Each scene shows the same named points in several views. A view is turned or mirrored, and shifted as a whole, has a little noise and may leave points out.

Scene 1
View 1
Saru: [ -3 -11   1   4  28  30 -32  11 -26  14  -7 -14   6 -44 -26   3]
Defo: [ 24 -17 -19 -15  47  40 -60   5 -37  12  -4 -31  12 -49  -5   7]
zer: [-42   0   8  44   5  21   7   8 -14  18  -9  13   4 -21 -39  -1]
tona: [-16  -5  -5  25  20  29 -13   5 -22  19  -8  -2   9 -25 -23   1]
bul: [-16  -9  -2  22  27  31 -25   8 -26  16  -8  -7   8 -33 -32   0]
korek: [-13  -8   0  18  22  28 -21   6 -23  15  -6  -6  10 -31 -27   2]
tipo: [ -8 -13  15   4  22  23 -25  11 -24  14 -12  -9   0 -45 -31   5]
dup: [ 16  -6   5 -15  25  25 -33   2 -25   8 -10 -17  -4 -50  -6  17]
Sot: [ 13   3  -7   2  19  24 -14  -8 -16  13 -10  -3  -3 -28   9  18]
rudu: [ 16  -5 -23   3  35  37 -35  -2 -27  14  -4 -19   9 -29   4   6]
mipop: [-31  -5  14  31   8  18   1   9 -14  16 -14   8   1 -31 -41   6]
bemi: [  6  -9   8  -6  19  23 -23   6 -21  12 -14  -9  -5 -47 -13  14]
View 2
tona: [ -2 -27  -9 -11  -5  18   0  10 -12  37  -1 -12  -3 -10  15   7]
bemi: [ 13 -44   0   7 -20  -1  -1  19 -21   4  -7  -9  -1  -4   1  20]
rudu: [ 23 -48   1 -20  -7  -8 -12  41 -25  29   9   2   4 -22   0   5]
mipop: [-13 -20 -13   1  -8  34   9  -9  -4  28 -11 -19 -11   3  22  15]
Defo: [ 32 -61   2 -17 -20 -17 -25  45 -42  33   0  -7  13 -29 -23  24]
Sot: [ 13 -38   4  -7 -12  -5   0  31 -10  10  12   9  -7  -9  14   1]
Saru: [ 16 -43  -6 -14  -9   8 -11  23 -24  41  -1 -13   7 -20   0  16]
zer: [-11 -22 -14   0  -8  32   8  -9  -1  28 -13 -17 -10   4  23  11]
bul: [  5 -32 -10  -8  -6  23  -4   7 -21  37  -8 -20  -1 -13   5  16]
korek: [  6 -31  -7 -11  -9  19  -3  10 -17  32  -4 -14  -3  -9  10  13]
View 3
rudu: [ -1  13   9  10 -27  15  20  19 -15  -9   4   2  10   7  27 -13]
Sot: [  8 -11  -9  14  -7  26   9  15 -18  -5   1  -7   2   8  11  -4]
Defo: [ -3  38  27  17 -42  19  30  18 -26   2  10  -5  15  10  27 -26]
mipop: [  9 -11  -7  19  23   3 -28  -7  -4  37 -12  15  16  -8  -2 -12]
zer: [ 11 -13 -10  16  22   5 -26  -5  -3  35 -11  15  13 -10  -1 -12]
Saru: [  1  16  11  15 -16   9   5   7 -11  12   2  10  17  -1  19 -20]
tona: [  5  -1  -2  10   2   5  -9   2  -5  15  -8  16  17  -4  10 -11]
dup: [  4  14   9  29 -23  39  24  11 -38  14  14 -26   4  17   7 -22]
korek: [  4   4   3  16  -1   6  -5   3 -10  23  -5  11  18  -4  10 -17]
bul: [  2   8   3  14  -8   9  -1   7  -8  11  -4   9  17  -5  17 -15]
bemi: [  4   3   4  25  -5  27   5   4 -26  20   5 -14   9   8   3 -19]
tipo: [  3  13   8  25  -1  15  -5   0 -23  34   3  -3  14   1   5 -25]
View 4
bemi: [-23 -16  15  17   4 -20  -7 -36   2   9  -1  18  44 -10 -47 -35]
Sot: [-21   0  11  15  11 -21  -4 -16   8  18   5  -7  35 -16 -41 -27]
tipo: [-19 -21  18   7  -2 -15 -11 -40  -8  11  -4  29  55   7 -42 -30]
Saru: [-16 -11  17   1   4 -13 -18 -33   6  35  -4  14  58   1 -52  -8]
tona: [-11 -10  13   2   3 -13  -9 -21  -6  30   3  13  51  15 -27 -16]
korek: [-14 -15  15   3   1 -13 -12 -28  -4  27   1  17  55  11 -33 -16]
rudu: [-25   2  15   9  15 -20 -19 -27  19  34  -3  -3  49 -15 -64  -9]
dup: [-26 -11  14  18   4 -23 -13 -41  11  11  -3  17  48 -20 -61 -33]
mipop: [ -5 -30  12   1  -8  -7   4 -23 -35  13  10  30  49  38   8 -37]

In a view up to two points have been moved. Name them for each view, in the order of its rows, or write none.
view 1: Saru, zer
view 2: none
view 3: dup, bul
view 4: mipop
